Each row is a point on a landscape with many peaks, with its height.
From any point a climber takes the steepest step (rise divided by distance) to one of its 2 nearest points. It stops when none of these is higher. Distance is the straight distance between rows; heights are no part of it.
Q_213: [167 107  69  83 118 156 154 171 117 178 155 108 139 163  90  80 101 112
 110 149 124 105 166 149 177 147 111 143 108 120 124 154 145 113 117 116
 138 150 157 159 124  99 113 148 115]  height 15.7
Q_745: [137 120 166 118  93 166 111  67 134  74 112 163 135  70 123  99 121 120
 163  85  79 175  56  90  96 123 160  85 166 141 126 142 129  81  89 108
 112 105 183 130  79 151  88 117 114]  height 24.6
Q_556: [183 117 129 109 117 136 122 153 109 122 196 181 127 142 171 122 153 106
 154 125 106 125 152 108  46 149 110 120 136 148 111 109 159 109 114 156
 119 136 113 108 133 114 124 147 140]  height 65.6
Q_531: [123  94 161 105  89 136 143 123 122 125 142 142 128  85 145  76 107 143
 123  73 101 167 120 101 112 126 119  87 164  96 119 128 178  88  84  93
  67 167 129 113  82 176 115 128  95]  height 41.8
Q_130: [170  99  87 164 126 116 128 146 117 172 169 158  92 114 123 160 134 159
 120  91 160 134 159 132 136 154  89 125 122 188 132 170  95 191 113 159
 127 128 104 165 119 135 130 134 141]  height 12.8
Q_776: [151 160 109 167 126  85  95 121 117 138 188 202 105 106 166 152 129 139
 138  78 117 170 125  79 109 135  94 126 155 177 143  93 103 144 133 191
 127 104 100 107 135 147 151  85 142]  height 53.5
Q_862: [145 128 160 101 127 133 127 185 128 116 148 122 112 129 114 104 166 134
 124 133 211 123 152 180  85 137 125 131 145 144 114 155 104 181 125 102
 163 138  89 148 146  85 127 176 133]  height 19.9
Q_971: [129  81 180  77 119 177 181  91 155 118  44  51 138 124 110 122 132  95
 131 121 112  88 116 166 123 130 196 119 103  42 140 109 159 103 105 119
 186 146 159 112 118 115 118 110  88]  height 31.5
Q_27: [126  98 154  92  74 156 179 113 194 144  71  99 102 115  97 124 166 102
 119 120 125 161 126 116 120 140 154 159 193 120 126 106 115  88 107 142
 176  92 182 154 105  92 144 105 157]  height 75.3
Q_772: [163 141 140 184  93 142 140 116 104 164 186 195 104  99 165 117 134 156
 141  76 102 164  99  64 118 117 118 160 151 148 164  98 143 126  76 154
  91 141 149  67 153 129  92  84 124]  height 65.5
Q_965: [117  64 140 106 115 113 165 134 155 112  89  99 167 132 152 109 113 137
 131 107 110 155 125 154 144 146 113  97 136  57 136  83 167  80 133  91
  78 140 120 166  62 166 135  91  96]  height 49.0
Q_99: [117 134 135 105 140 121 124 167 104  84 120  86 150 159 125 111 150 125
 131 123 174 125 140 212 162 129 125  96 108 114 131 156 118 150 131  55
 139 138  95 145 138 150 117 156 122]  height 39.8
Q_669: [193 107  61  87 114 171 163 141 120 213 143  99  93 132  72  98 123 117
 110 141 141 114 143 148 165 161 112 136 118 124 102 169  96 129 134 180
 132 140 167 151 126  99 104 143 132]  height 16.5
Q_432: [138 131 109 121 134 131 122 144  79  58 159 173 163 158 156 135 145 123
 137 129 109 111 159 141 131 172 117 131 135 171 155 127  99  99 106  86
 126 137 130 151 123 127 116 157 143]  height 45.1
Q_65: [117 151 142 126 109 142 104  92 106 143 155 152 119 124 133  88  84 136
 110 120  62 134 120  88 167 122  99 140 110 106 145 108 158  93 105  88
  88 131 129 105 123 170  97 117 110]  height 41.5
Q_369: [124 136  93 213 173  74 122 164  77 116 159 133 126 137 200 236 118 147
 134 126 177 112 188 105 122 158 129  90  98 208 132 151  72 172 131 163
 107 160  77 141 144 164 167 118 138]  height 37.8
Q_619: [146 183 128 204 127 144 125 120  86 140 204 194 135 114 177 136 132 147
 127  89 106 127 123  72 127 104 128 158 137 161 179 116 117 134 114 125
  91 149 130  68 186 133  73 110 142]  height 60.0
Q_977: [117 178 103 116 106 126  65 139 150 177 181 194  89 120  90 111 118 135
 135 153 109 132  96 125 137 114  67 165  71 129  90 107 116 139 163 121
 141  72 111 137 118 134 156 113  97]  height 27.9
Q_315: [163 101 129 144 152 113 143 194 115 160 197 104 121 106 149 161 134 143
 127 107 216 128 173 133 114 131  97  99 106 153  85 200 115 191 131 159
 109 175  75 115 160 148 133 160 148]  height 15.9
Q_204: [111 161 183 152 150 134 129  66 112  74  67  83 169 121 121 139 124 117
 135 110 148 121  82 144 121  99 191  99 126  87 147 141 170 143 145  81
 165 138 142  62 135 154 114 137 121]  height 36.3
Q_752: [ 87 169 127 135 155  72  82 144  97  58 115 112 155 137 197 145 125 151
 150 127 122 123 135 158 114 142 141 105 104 126 113 108 124 135 143 110
  75 119  57 114 154 162 147 124 105]  height 32.1
Q_904: [137 119 154 158  84 169 170  52 156 156 110 116 106  97  99 113 119 144
 128 106 105 168  57  81 164 115 157 173 200 144 160 162 109  84  85 129
 129 132 227 117 128 106  70 118 151]  height 21.6
Q_426: [173 117  76 126 139 144 130 103 139 105 119 154 184 138 133 158 149 101
 169 120 105 127 105 137  93 166 126 101 143 140 116 111 110 134 146 180
 152 103 151 134  94 120 135 123 126]  height 50.9
Q_187: [148 153 111 166 125 128 144 124  94 140 164 157 129 151 148 143 136 115
 121 117 104 127 148  76 146 134 106 152 129 151 163 140 133 112 112 141
  92 174 138 102 161 134  96 130 146]  height 55.1
Q_526: [132 143 126 158 130 121 111 116 153 165 130 128 136 117 120 155 143 118
 115 103 147 137 120 107 103 120 101 146 139 128 103 138 130 160 145 165
 125 111 116 111 157 116 143 127 156]  height 73.4
Q_379: [129  86  40 132 161  93 145 145 129 122  98 181 171 155 166 172 110 130
 142 210 105 112 172 149 155 164 152  85  96 156 136  85  84 134 186 187
 132 101 113 183  79 124 212 125 100]  height 7.9
Q_198: [ 94 133 146 105 147 139 125 142 106  94  90  70 134 179 136 142 128 119
 115 196 112  95 132 154 161 104 157 148  86  89 132 103 171  93 151  88
 143 167  98 114 148 117 140 149  95]  height 42.0
Q_538: [109 112 185 113 111 133 147  75 118  81  64  75 155 124 113 126 119  96
 135 127 123 105  91 166 125 106 183  98 100  71 128 119 168 121 121  85
 166 142 120  87 110 135 108 143  98]  height 33.8
Q_15: [118 160 105 135 141 125  85 111  88  50 105 157 172 141 124 151 140 107
 146 131 111 112 132 131 134 168 158 135 130 171 152 135  73 123 136  83
 157 120 139 137 142 132 117 139 139]  height 48.7
Q_519: [ 77 147 175 138 133 120 129 117 192 133 109  86 124 113  99 120 100 163
 111 109 159 149 121 159 118  85 120 127 136  51  77 144 150 148 133  99
 123 113 107 131 127 151 141  91 146]  height 56.6
Q_72: [ 95 126 198  93  96 152 127 148 153 160 144 119 108 114 100  93 113 139
 103 139 128 153 131 123 148 101 105 136 114  81 116 135 168 114  95  33
 132 130 124 142 109 144 105 130  96]  height 36.1
Q_30: [141 112  36  99 153  99  95 143 117 142 145 181 147 169 161 166  87 155
 150 181  90  97 152 145 157 166 129 102  81 179  99 100  84 119 166 190
 119 114 109 172  93 137 197 135 104]  height 8.9
Q_806: [122 132 168  87  97 141 108  68 170 116 118 170 127  99 114 115 115 129
 153 115  68 171  60  85  88 115 123 106 151 106 114  89 141  95 116 144
 122  89 161 122  90 139 127  77 105]  height 26.6
Q_927: [ 98 116 164 139 150  88 126 198 109 112 153  88 129 144 163 117 146 142
  99 153 163 139 172 123 152  96 123 161 125 132 144 120 155 108 134  78
  77 153  74 127 170 139 133 160 128]  height 52.1
Q_209: [137 100  58 164 169 102 139 129 148 157 108 146 169 137 147 171 110 138
 140 154 122 119 128 165 119 163 134  63  90 133 115 116 101 157 178 209
 111  81  96 169  92 166 187 109 103]  height 6.8
Q_338: [117 182  95 123 158  80  47 146  73 115 188 153 123 116 184 164  78 176
 136 122 100 101 132 140 123 160 106 100  72 176 100 144  81 152 159 138
  97  95  74 149 133 157 150 125 109]  height 28.1
Q_266: [103 204 142 104 138 101  71 135  97 105 175 182 135  99 147 109 102 157
 149  95 105 125 117 122  97 120 101 128 117 152 116 135 115 134 132  89
 102  84  94 121 137 147 106 106 124]  height 24.8
Q_183: [172 101 129 102  90 147 147 134 102 123 189 205 123 111 157  54 107 131
 133  93  95 141 125  99 111 158  95 109 142 141 138 133 162 101  78 115
  76 146 139 117  86 160  75 115  97]  height 38.7
Q_348: [182  95  90 165  81 145 185 128 136 202 179 117  76 107 146 115 158 174
 113  66 152 167 128 122 164 156  96 161 165 170 126 172 105 120  98 173
  82 139 164 119 146 129  98 119 150]  height 37.7
Q_48: [118  98  56 177 201  86 112 115  97 124  73 123 136 138 141 195 112 107
 138 149 156  87 152 174 145 155 158  83  83 166 133 152  85 191 161 161
 139 132 113 169 142 126 159 137 126]  height 35.9
Q_306: [120  99 164  64 145 156 163 126 144 106  61  34 123 114 111 101 172 112
 123 126 189  89 117 214 118 112 156 126 108  74 114 126 133 156 131 120
 173 117 131 159 140 102 132 139 145]  height 27.7
Q_720: [ 66 116 116 167 165  91 133 116 146 105  38  60 133 152 140 148 158  98
 101 164 179 100 131 157 152  96 144 138 122 107 127  96 125 138 149 140
 134 142  93 129 165 118 172 103 160]  height 48.4
Q_851: [165 119  64 140 151 126 113 118 119 129 122 167 155 159 106 158 116 103
 147 160 114 104 135 107 132 152 111 135 135 177 137 124  81 149 158 173
 159 131 155 141 123 101 152 140 126]  height 47.3
Q_477: [101 138 153 157 113 129 112  63 155 137 108 118 125 129 100 121  71 139
 115  87  77 151  81  93 154 103 109 131 139  89 129 120 149 106 116 112
 104 126 144 102 115 168 100  85 101]  height 44.4
Q_253: [139 153 142 170 151 124 145 177  85 144 166 100 117 128 136 136 156 152
 110  99 194 106 162 147 118 113 116 120 131 152 122 205  97 187 135 126
 124 166  96 108 174 127 108 178 157]  height 17.1
Q_224: [101 123 116 127 124 122 124 107 121  73 101 134 152 133 133 119 129 112
 137 101  81 148 139 118 159 147 130 114 130 130 170  92 123  82 125  87
 114 131 133 144  97 155 116 105 125]  height 41.3
Q_276: [ 99  86 189  97 104 117 143 124 144 105 109 103 135  93 130 103  93 145
 133  89 110 164 119 158 141 121 121  71 141  69 110 110 151  89  90  63
 107 172 115 147  65 199 116 111  75]  height 45.4
Q_458: [111 117 117 118 135  82 101 187 120  87 159 118 123 151 197 139 123 134
 122 179 114 137 182 117 138 123 125 164 115 136 125  85 127 100 155 117
  61 153  79 151 142 125 165 159 112]  height 48.5
Q_410: [106 181 115 124 124 109  50 124 121 115 174 207 121 117 134 122 111 150
 157 136  94 123 113 105 101 135  86 148 111 154 109 113  88 145 140 136
 128  69 107 132 139 114 150 123 107]  height 26.3
Q_564: [142 125 119 152  90 125 139 116 136 162 159 136 110 124 120  89 115 152
 114  76  91 169 133 108 174 146  90 158 138 126 134 140 129 100  92 104
  81 115 150 144 119 175 109  85 125]  height 38.8
Q_560: [108  95  82 147 151  81 118 127 132 135 123 179 121 138 119 177 140 119
 138 161 153 112 150 126  85 159 125  94 111 177 137 142  81 197 171 171
 162  95  87 168 105  98 183 150 112]  height 44.5
Q_483: [115 130  90 186 182  76 105 132  76 106 116 133 133 161 167 194 133 119
 148 169 157  91 159 126 119 137 158 102  93 199 138 144  95 168 140 170
 134 163  95 131 158 128 169 162 135]  height 34.2
Q_709: [ 82 102 148  86 133 133 141 122 173 116  67  99 110 153 107 140 129 101
 122 177 110 104 152 117 130 117 162 148 128  78 129  46 144  79 135 113
 194 127 115 161 114  74 163  84 114]  height 61.8
Q_788: [168  98  95 185  98 103 157 150 156 167 160 124 114 129 141 134 153 156
 106  68 124 181 151 116 181 172  73 130 148 150 129 138 104 126 118 158
  82 111 136 144 123 180 122  87 156]  height 36.5
Q_245: [119 120 136 107 154 141 167 152 112 142  84  42 116 161 107 107 117  89
  75 158 144  98 152 106 138 100 140 146 128  94 147 125 175 113 111 142
 135 182 137  83 180 107 119 132 139]  height 66.2
Q_498: [151 201 142 173 138 172  89  91  97 108 166 185 148 110 139 137 114 131
 160 122 109 129  74  94 102 107 124 142 128 166 145 175 125 152 130 124
 142 124 159  92 155  98  76 162 139]  height 59.9
Q_309: [141  85  68 145 160 109 144 105 158 134  50 125 178 111 126 170 149 115
 143 154 126  92 134 163 134 152 143  97 108 124 154 111  86 154 187 207
 162  66 133 167 108 114 176 116 131]  height 5.7
Q_358: [150  97 142  74 133 156 168 150 148 132  98  35 142 136 114 122 136 106
 119 125 149  95 108 207 115 120 142 112 101  55 107 166 170 129 122 102
 140 148 131 126 116 118 104 152 118]  height 26.1
Q_405: [134 127 191 109  68 158 135  62 188 152  99 115 119 107 101 119 130 130
 149 139 101 177  57  97  89 103 162 125 168  99  91 117 150  78  92 138
 147  93 201 109  95 130 123  94 111]  height 28.3
Q_228: [159 156 123 115 119 157 102  97 127 134 146 156 135 120 105 107 121 103
 156 137  91 141  91  91 118 127 124 140 132 145 127 124 138 118 122 111
 143 103 177 133 118 120 109 123 133]  height 51.5
Q_973: [ 94 171 160 113 116 144  94  82 134  98 117 138 152 131  94 117 105 131
 147 115  91 134  86 141 119 107 133 124 114 104 113 125 132 125 143  87
 133 107 131 126 119 144 117 105 124]  height 47.9
Q_343: [162  86 102  89 142 139 141 216 119 162 178 106 120 149 123 107 132 118
 116 169 166 112 182 126 142 145  96 149 124 139 119 143 128 138 117 125
 124 159 122 153 150  95 141 169 121]  height 14.8
Q_290: [120 109 178  61 114 178 179  86 169 127  55  46 117 101  99 134 138 111
 132 121 146 114  97 180 129 116 193 117  99  34  95 130 121 117 127 119
 208 102 153 143 119 101 132  92 126]  height 29.6
Q_136: [ 78 122 123 118 150 108 129 132 132  83  56  50 121 164 129 140 144 105
 116 198 154  81 138 182 189  92 162 151  76  89 137  69 133 111 159 123
 141 142  93 141 172 113 148 111 118]  height 44.7
Q_861: [128 118 106  98 136 157 133 136 158 197 142  93  76 112  71 108 126 155
  96 117 147 120 117 127 171 125  88 151 130 132  76 180  92 156 138 148
 125 119 136 142 149 123 112 146 160]  height 17.5
Q_415: [ 87 133 217  82 116 133 129 134 120 128 101 103 118 125 104 100  99 148
 110 148 122 128 120 138 150  88 144 116 117  72 126 116 174  85 106  45
 135 164 109 107 105 147 117 157  68]  height 38.0
Q_680: [101 118 107 156 151  94 130 140 184 185 129 106  91 124 106 126 118 155
  95 117 180 145 128 116 131 120 100 135 149 116  82 150 103 178 160 198
 115  96  99 135 150 142 164 104 144]  height 66.4
Q_73: [154 130 102 138 149 167 165 128  99 159 126  88 126 159 112 126 109  91
 107 133 138  84 137 101 132 102 143 147 124 111 144 156 144 125 145 164
 120 184 163  84 187 106  77 156 151]  height 61.0
Q_592: [137 115 121 163  86 149 179 121 156 153 126 129 108 106 131 128 185 143
 111  73 136 161 120 108 110 153 132 153 193 160 147 148 119 121  98 150
 105 150 164 124 135 121  91 124 188]  height 40.5
Q_301: [111 149 194 167 113 136 139  46 165 113  70  84 145 120 112 129 113 151
 142  93 160 140  84 142  78  90 186 121 166  83 108 153 184 137 125 116
 133 146 145  43 146 137 132 135 143]  height 39.5
Q_840: [ 97 129 159 142 132 133 118  89  73  78  94 122 161 137 110 118  82 124
 110 126  93 102 107 122 164 125 174 100 114  94 183 129 159  84 148  79
 138 178 130  68 104 171  77 155  96]  height 35.8
Q_91: [113 154 135 168 162  83 118 156 106  76 111  74 155 165 171 139 146 142
 123 104 187 113 136 214 149 134 132 109  99 140 121 160 119 168 140  77
 118 147  81 125 162 149 127 158 138]  height 37.4
Q_683: [128 146 129 105 132 125 120 149  94  85 135 133 159 158 133 109 125 132
 143 126 106 127 158 157 159 152 121 130 121 131 135 144 120 116 118  39
 135 129 106 141 125 145  80 184 119]  height 42.2
Q_824: [139 129 119 125 132 140 136 139 121 142 126 129 125 116 114 147 175 128
 125  84 191 111 151 179  85 143 134 116 144 171 119 192  96 203 122 130
 163 141 117 141 140 102 108 181 169]  height 18.6
Q_352: [138 123  34  97 156 103 115 172 124 129 152 130 140 154 165 143  74 169
 144 198 113  91 163 170 178 155 137 103  50 143  80 117  87 119 172 162
  82 140 107 176  92 155 179 135  95]  height 9.7
Q_791: [136  70 138  86 137 120 152 144 164  99  95  79 182 135 162 128 151 121
 157 150 106 144 133 186 116 132 142  82 113  57 145  85 173 107 130 124
 108 116  95 156  75 144 145  96  98]  height 52.4
Q_906: [172 110  88  58 113 135 140 160 131 124 168 164 157 139 137 100 142 106
 153 148  85 128 142 124  92 153 103 120 139 122 109 106 157  93 115 125
 130 123 130 151  94 115 131 126 120]  height 60.3
Q_544: [199 121 105 125 108 128 121 136 161 229 202 186  75 123 112  89 150 137
 141 133 132 155 110 111 138 144  89 159 116 143 127 104 132 132 138 184
 138  87 132 119 124 127 150 108 113]  height 32.8
Q_905: [186 140  74 121 121  99  89 144 128 186 186 226 102 136 125  99 106 146
 159 153 108 123 120 102 116 150  89 138 106 133 122  70 132 121 169 202
 139  91 136 109 117 129 176 100  88]  height 31.0
Q_886: [129 125  97 116 118  94 116 120 127 102 132 195 137 138 155 104 141 123
 122 123  75 170 142  98 128 152  98 149 165 167 161  65 121  93 124 122
 113 104 126 158  99 136 150  84 143]  height 44.8
Q_205: [ 81 179  97 125 168  78  61 175 104  77 141 134 130 118 179 162 104 174
 128 143 104 125 132 175 124 155 130 102  83 125  87 108  91 146 174 140
  80  91  61 146 135 152 184 131  98]  height 30.1
Q_93: [181 139 148 162 126 111 111 193  96 165 238 148 132  85 157 155 114 167
 153  92 177 133 157 119 109 107  79 121 100 157  79 162 129 174 136 133
 100 149  67  99 141 131 126 134 137]  height 14.6
Q_600: [125 181 135 183 122 107 106 114 132 136 168 188 137 103 137 162 132 141
 142  77 138 125 116 108  88 108 104 129 131 170 124 170 117 162 133 143
 129 123 128  85 169 124 123 131 148]  height 66.3
Q_197: [ 89 156 179  89 124 134 105 139  82 101 117 109 127 159 109 108 112 130
 104 181 119 110 119 157 159 106 153 132  80  92 142 127 163  97 151  45
 144 155  98 108 131 121 111 167  87]  height 40.1
Q_728: [121 106 129  98 139 119 133 161 172 129 115  75 146 149 126 128 139 131
 116 150 128 130 136 158 140 115 102 119 130  75 110 101 143 120 148 113
 117 118  93 167 127 135 153 117 117]  height 56.3
Q_261: [ 97 163 174 117 129 122 116 196  97 117 152 126 111 147 116 105 168 115
 111 166 190 113 162 155 102  98 123 148 122 146 123 149 141 157 129  62
 161 137  98 115 158  79 116 197 128]  height 21.1
Q_902: [105 143 176 106 125 135 115 119  97 111 122 114 150 147 141 107 100 106
 127 160  96 104 112  88  74  94 153 131 120  82 144  97 209 109 122 118
 135 165 108  55 141 111 117 167  96]  height 28.2
Q_473: [104 107 179 143 146 110 155 174 144 135 128  53 122 151 145 103 126 122
 106 134 173 153 153 112 140  96 119 125 155  89 152 122 186 106 115  90
  75 179  93 101 149 146 109 132 121]  height 55.8
Q_380: [116 173 157 107 126 174 121 116 125 163 124 106 126 119  70 116 120 123
 106 121 134 112  94 142 105  99 139 150 108  95 107 172 149 140 142 110
 163 113 151 103 159 103  99 157 143]  height 23.6
Q_282: [ 87 120 114 188 151  87 146  96 185 116  71 111 130 102 117 151 164 149
 104  97 182 142 143 155  99 135 142 124 185 150 124 149  74 187 141 180
 136  84 124 147 139 121 170 109 187]  height 50.3
Q_929: [150 107 138 130  90 160 163 121 105 100 132 152 145 130 127 114 154  82
 121 121 106 142 137  77 120 147 157 132 169 147 169 104 153  83  71 105
 123 162 173 115 115 106  80 140 155]  height 46.9
Q_173: [141 137 118  93 101 179 148  91 152 215 123  89  56 110  69  84 123 136
  89 124 108 134  88 116 170 113 116 202 136 105 117 137 130  96  98 159
 145  98 204 111 146 112 109 119 126]  height 19.4
Q_954: [114 179 159 125 149 146  82 144 108 140 141 144 128 123  93 116 131 119
 120 147 139 104 119 128 113 104 113 147  96 138 110 164 134 160 147 101
 169 103 127 110 156  87 116 171 138]  height 22.5
Q_907: [150 129 165 148  74 157 127  33 132 108 102 156 124  81 108 126 102 130
 143  93  77 165  35  81 135 101 171 118 184 136 158 157 123  96  88 121
 118 127 219 101  83 140  74 118 121]  height 23.1
Q_3: [111 154 193 148 119 150 120  77  79 106  98 158 140 106 135  98  87 120
 108 118 111 128  88  88 117  97 169  85 149  94 165 128 164  95 106 107
 142 175 159  52  93 162  72 167  92]  height 33.1
Q_949: [ 63 141 146 146 148 111 109 104 165 118  80  88 122 160 110 147 122 107
 101 150 121 127 132 108 153  89 117 168 138 101 128  85 141 120 141 152
 139 125 119 123 155 118 169  88 143]  height 53.0
Q_39: [161 114 127  86  83 164 141 131 133 158 168 164 104 111 106  60 125 131
 141 121  88 152 107 118 116 138 117 127 118 106 123 117 166  85  74 116
 108 119 175 134  76 148 104 106  88]  height 36.4
Q_774: [104 102  78 109 167 124 142 186 151 158  96  78  78 141  87 123 121 102
  79 172 141  96 166  89 168  98 106 144 142 126 134  80 127 112 145 176
 130 140 135 170 153  84 167 116 140]  height 53.2
Q_342: [149 138 102 115 136 160 133 119  91 121 106 115 163 172 105 129 105 104
 137 160  99  86 122 129 151 125 140 146 109 119 138 160 149 105 153 126
 132 158 144  90 153 113  91 162 120]  height 57.0
Q_178: [121 139 163 143 129 141 157  75 174 121  60  62 155  99 114 149 160 118
 134  99 153 125  95 183  84 104 152 139 151  83 100 156 157 157 151 156
 146 107 134  83 142 122 144 127 161]  height 42.6
Q_13: [132 126 217  98  72 180 147  86 157 156 113 134  96  85 109 111 142 134
 146 147 109 162  90  66  91  84 201 109 163 152 102 139 182  91  43 111
 145  97 208 115 104 109  97 139 124]  height 30.4
Q_940: [ 79 110 138 132 136 114 154 153 215 148 109  71 114 129 106 116 133 138
  90 121 163 157 131 152 139  98 104 133 143  71  74 129 127 152 151 151
 113 108  95 143 132 147 152  80 159]  height 60.8
Q_917: [118 132 106 171 143  64  96 170  82  82 176 170 121 124 215 189 118 157
 142 136 134 123 183 117  83 147 120 106 111 196 133 115  90 136 139 181
  85 145  58 106 144 147 172 125 137]  height 41.9
Q_924: [126 127 212 104  62 180 161 126 162 170 132 113  87  92 104  81 147 132
  95 126 131 177 142 101 108  99 161 133 162 117 137 140 177 105  47  83
 136 125 161 130 116 106  88 138 144]  height 32.5
Q_733: [131  96 121 100 112 162 153 107 160 106  76 119 134 123  80 135 146  97
 131 124 109 131 145 117 135 159 155 150 153 137 168 116  99  87 121 125
 178  97 182 175  99  93 135 101 164]  height 68.8
Q_819: [161 111  93 143 113 122 172 147  97 124 157 181 153 157 174 130 155 113
 124 127 119 139 180  78 129 155 111 146 165 174 172 106 154  97  91 127
 111 194 160 116 141 103 100 136 161]  height 51.0
Q_167: [135 131  90 127 125  85  89 133 107  93 163 187 129 138 194 122 124 142
 148  85  91 144 139  83 123 151 105 126 148 169 167  79 124  98 119 162
  83 123 113 115 139 155 124  76 142]  height 48.6
Q_423: [103  95 105 142 153  77 116 138  91  69 108 176 148 157 169 164 179 104
 164 164 175 104 170 171  82 178 137 105 114 178 146 120  78 187 153 153
 167 119  81 163 101  92 173 168 120]  height 48.8
Q_827: [140 105  93 121 140 141 127 126 132 155 108 107 132 148  93 121 125  86
 121 147 117  98 135 114 158 136 118 170 135 136 131 115 115 123 149 165
 133 125 149 149 138  86 141 122 161]  height 49.7
Q_134: [120 128 119 122 144  53  92 186  91  61 166 158 128 141 239 157 129 160
 142 171 133 133 178 140 103 142 127 145 106 165 111  87 109 123 157 151
  78 141  65 146 140 137 179 163 122]  height 45.6
Q_466: [167 135 131 141  83 182 141  73 162 198 150 130  68 110 104  97 124 141
 142 130 108 158  62  99 164 100 135 182 165 150 153 140 142  96  87 151
 136  99 225 111 138 107  79 121 118]  height 20.5
Q_12: [166 183 142 188 106 127  88 113 144 152 193 217 108  77 170 117 132 152
 172  96 145 166  78  77 105 112 119 164 166 161 146 106 121 159 116 154
 112  97 142  80 158 121 128  79 149]  height 59.3
Q_299: [ 84 145 138 123 130 118 113  90  94  71  80  98 167 146 135 141 104 127
 126 120  78 119 108 131 186 119 158 117 107 116 162 107 129  81 135  79
 120 150 119 110 122 167 111 112 102]  height 38.5
Q_696: [112 191 107 133 140 119  64 148 115 139 176 150 146 117 127 144  87 173
 145  84  96 119 102 152 138 123  94 126  76 138  86 164 114 145 149 112
  94  94  82 128 128 172 122 125 113]  height 26.4
Q_175: [124 160 139 134 123 105  97 164 108  88 176 198 136 132 172 138 153 123
 143 133 135 123 161 121  71 140 105 146 128 170 127 114 124 152 125 138
 114 138  94 118 145  98 139 154 145]  height 59.8
Q_570: [146 148 153 101 122 176 151 144 119 130 123  60 117 125  92 114 141 125
 118 126 161 109 124 175 100 110 126 121 128  99  89 186 154 158 121 122
 144 142 125 107 138  99  93 173 144]  height 24.7
Q_518: [123 126 115  95 108 164 129 129 160 204 145 109  72 122  67  95 112 132
 101 142 113 126  92 136 162 125  99 171 115  84  94 144 140 123 121 118
 133 110 156 165 129 129 114 105 127]  height 18.4
Q_730: [109  97  77 125 164 107 131 119 142 147  80 144 110 115  86 148 147 105
 137 124 173 106 131 144 102 155 128 102 132 157 116 150  85 214 160 171
 160 102 109 170 117  90 154 152 143]  height 41.6
Q_411: [142 139  86 104 119 128  79 139 159 182 157 198 111 145 103  92 116 138
 132 174  91 144  82 106 130 144  76 147 111 113 109  86 119 111 165 157
 164  59 127 159  85 139 160  99 102]  height 29.3
Q_62: [164 108  65 154 149  91 115 158  91 175 195 175  90 142 137 165  93 165
 151 133 146 123 184 119 151 166  99  91  83 189 115 157  80 167 136 166
 111 128 103 176 101 157 169 116 119]  height 11.6
Q_711: [114  90 175  72 100 142 164 142 168 148  88 101 107 127  87 127 135  93
 104 145  94 155 156  89 126 122 151 145 162  99 149  68 171  70  87 126
 175 128 164 156 112  93 141  79 127]  height 68.2
Q_515: [196 115 105 104  63 163 151 138 154 185 180 175  94 134 115  60 158 129
 128 119 108 169 114 120 118 147  85 159 142 136 130 109 167  88  96 160
 120  93 182 140 106 125 131 115 122]  height 34.6
Q_650: [120 130 146 149 148  96  86 170  86  81 157 180 119 150 161 166 188 120
 143 142 188 104 172 142  74 135 132 128 127 171 123 133 112 201 137 127
 172 141  92 136 145  82 171 185 134]  height 54.1
Q_506: [110  88 148 125 168 116 180 189 157 141 109  33 108 143 139 112 135 119
  88 140 187 130 168  82 145  81 129 143 163  90 131 119 167 131 125 141
  88 169 102 109 182 136 140 116 150]  height 60.2
Q_961: [110 117 138 133 115 135 133  99 146  68  71 127 158 128 122 148 186  80
 126 126 146 121 130 133 143 138 170 148 170 142 157 109  72 118 135 107
 180 109 166 166 124 102 137 122 180]  height 62.3
Q_439: [117 113 179 142 113 137 140  99 111 141 120 146 120 116 139  93 104 103
 105 137  83 134 115  58 108 105 132 106 157 110 162  89 199  78  85 127
 116 187 128  68 106 135 104 150  89]  height 30.6
Q_936: [149 134 149 109 115 194 164  96  84  96 106 115 150 137  67 114 120  84
 135 147 109 101 115 117 153 131 175 129 134 123 171 158 117  92 125  69
 169 133 194 123 118 115  55 158 123]  height 44.9
Q_90: [143 152  85 132 157 131 106  98 106  74 106 117 179 163 138 168 139  99
 142 151 100  92 127 141 142 154 137 131  93 126 135 126 128 116 162 110
 144 118 134 118 134 126 146 138 129]  height 52.9
Q_37: [ 53 165 176 120 152 114  98  88 157  87  87 108 151 125 126 127  89 158
 136 104 111 135  98 184 118  99 146 115 104  62  93 120 160 124 145  55
 126 124  82 119 118 159 149 105 113]  height 51.8
Q_491: [ 81 100 121 103 140 129 151 141 189 139  65  82 100 150  89 129 133 125
  91 172 118 127 136 113 161  90 116 162 151  92 123  46 148 100 160 164
 149 129 124 161 137  92 180  73 128]  height 57.1
Q_435: [157 109 122 120 103 186 170  76 122  77  77 112 166 121  93 131 137  84
 154  97 115 101 115 138 144 156 177 123 142 130 168 144 101  86 123 100
 173 130 204 144  94 133  82 130 132]  height 42.1
Q_126: [139 120  59 128 159  90 100 184 114 152 166 136 106 148 138 162  62 166
 128 175 140 119 162 154 179 140 106  92  58 163  91 161  86 152 159 135
  88 118  76 175 105 157 172 138 105]  height 10.6
Q_10: [115 185 152 149 149  81  97 147  84  36 152 130 152 131 184 137 131 172
 134  88 144 111 134 173 110 139 143  98 114 140 130 132 106 150 128  88
 108 139  75  99 169 159 114 141 124]  height 34.4
Q_785: [ 86 124 145 154 165 125 136  70 186 126  41  58 130  96 111 149 147 130
 108 110 176 106 106 175 112 110 149 136 141  96 110 145 102 191 166 183
 153  88 135 110 158 118 159 106 176]  height 45.7
Q_171: [115 120 199  82 112 142 164 176 156 187 146  92  93 113 106  71 112 132
  90 129 145 163 161 119 132  86 126 160 158 113 148 138 186 111  71  72
 124 153 135 152 128 117 100 126 117]  height 34.3
Q_537: [163 114 135 194 135  92 136 180 119 186 242 137 109  87 177 149 126 150
 133 104 176 165 170  98 149  96  86 137 113 161  96 123 114 157 132 158
  80 137  67  89 148 163 148  94 138]  height 13.5
Q_316: [116 163 164 142 102 189 128  81 110 139 130 163 133 108  84 115  99 102
 133 147  96 136  80  85 156 107 142 132 145 101 163 149 146 110  97  77
 154 131 196 116 122 120  75 138 113]  height 48.0
Q_484: [123  85  45 150 184  99 146  96 111 167  73 112 114 111 103 171 122 125
 126 129 155  93 130 149 140 161 134  64 105 152 130 179  61 208 157 187
 120  94 120 172 125 138 165 119 134]  height 38.6
Q_775: [179 162 102 136 136 158  86  97 122 105 159 183 154 107 115 154 132 109
 182 128  92 130  68 112  76 141 111 112 135 152 133 144 106 150 137 149
 146 109 181 127 113 112 123 140 149]  height 55.0
Q_817: [ 98 147 132 187 154 102 120  95 146  75  64 119 150 116 117 180 173 102
 140 103 157 132 117 144 116 132 155 127 167 150 168 132  71 171 139 138
 164 105 155 138 138 115 147 112 191]  height 55.9
Q_5: [172  81  89 118 138 127 163 183 124 175 182 143 113 147 131 130 121 136
 113 132 178 125 192 122 136 159  86 123 136 166 120 151 105 153 128 152
 123 155 120 188 113 117 127 166 142]  height 13.9
Q_122: [156 100 131 139  87 171 188 119 121 111 124 143 150 124 137 126 203 119
 123  93 147 142 145 127 109 164 151 128 178 159 160 150 137 123  83 101
 138 175 173 122 125 110  74 152 178]  height 43.5

Call two points neighbours if one is among the 2 nearest of the other. Go from one point of each pair to the other, from neighbour to neighbour, staying as high as possible. Name the lowest point that can't be avoided.
Q_526, Q_27: Q_851
Q_772, Q_775: Q_788
Q_772, Q_556: Q_39
Q_556, Q_245: Q_483

Where does a climber stop that starts at each point below?
Q_48: Q_556
Q_905: Q_526
Q_126: Q_27
Q_696: Q_245
Q_840: Q_772
Q_592: Q_772
Q_253: Q_27
Q_745: Q_27
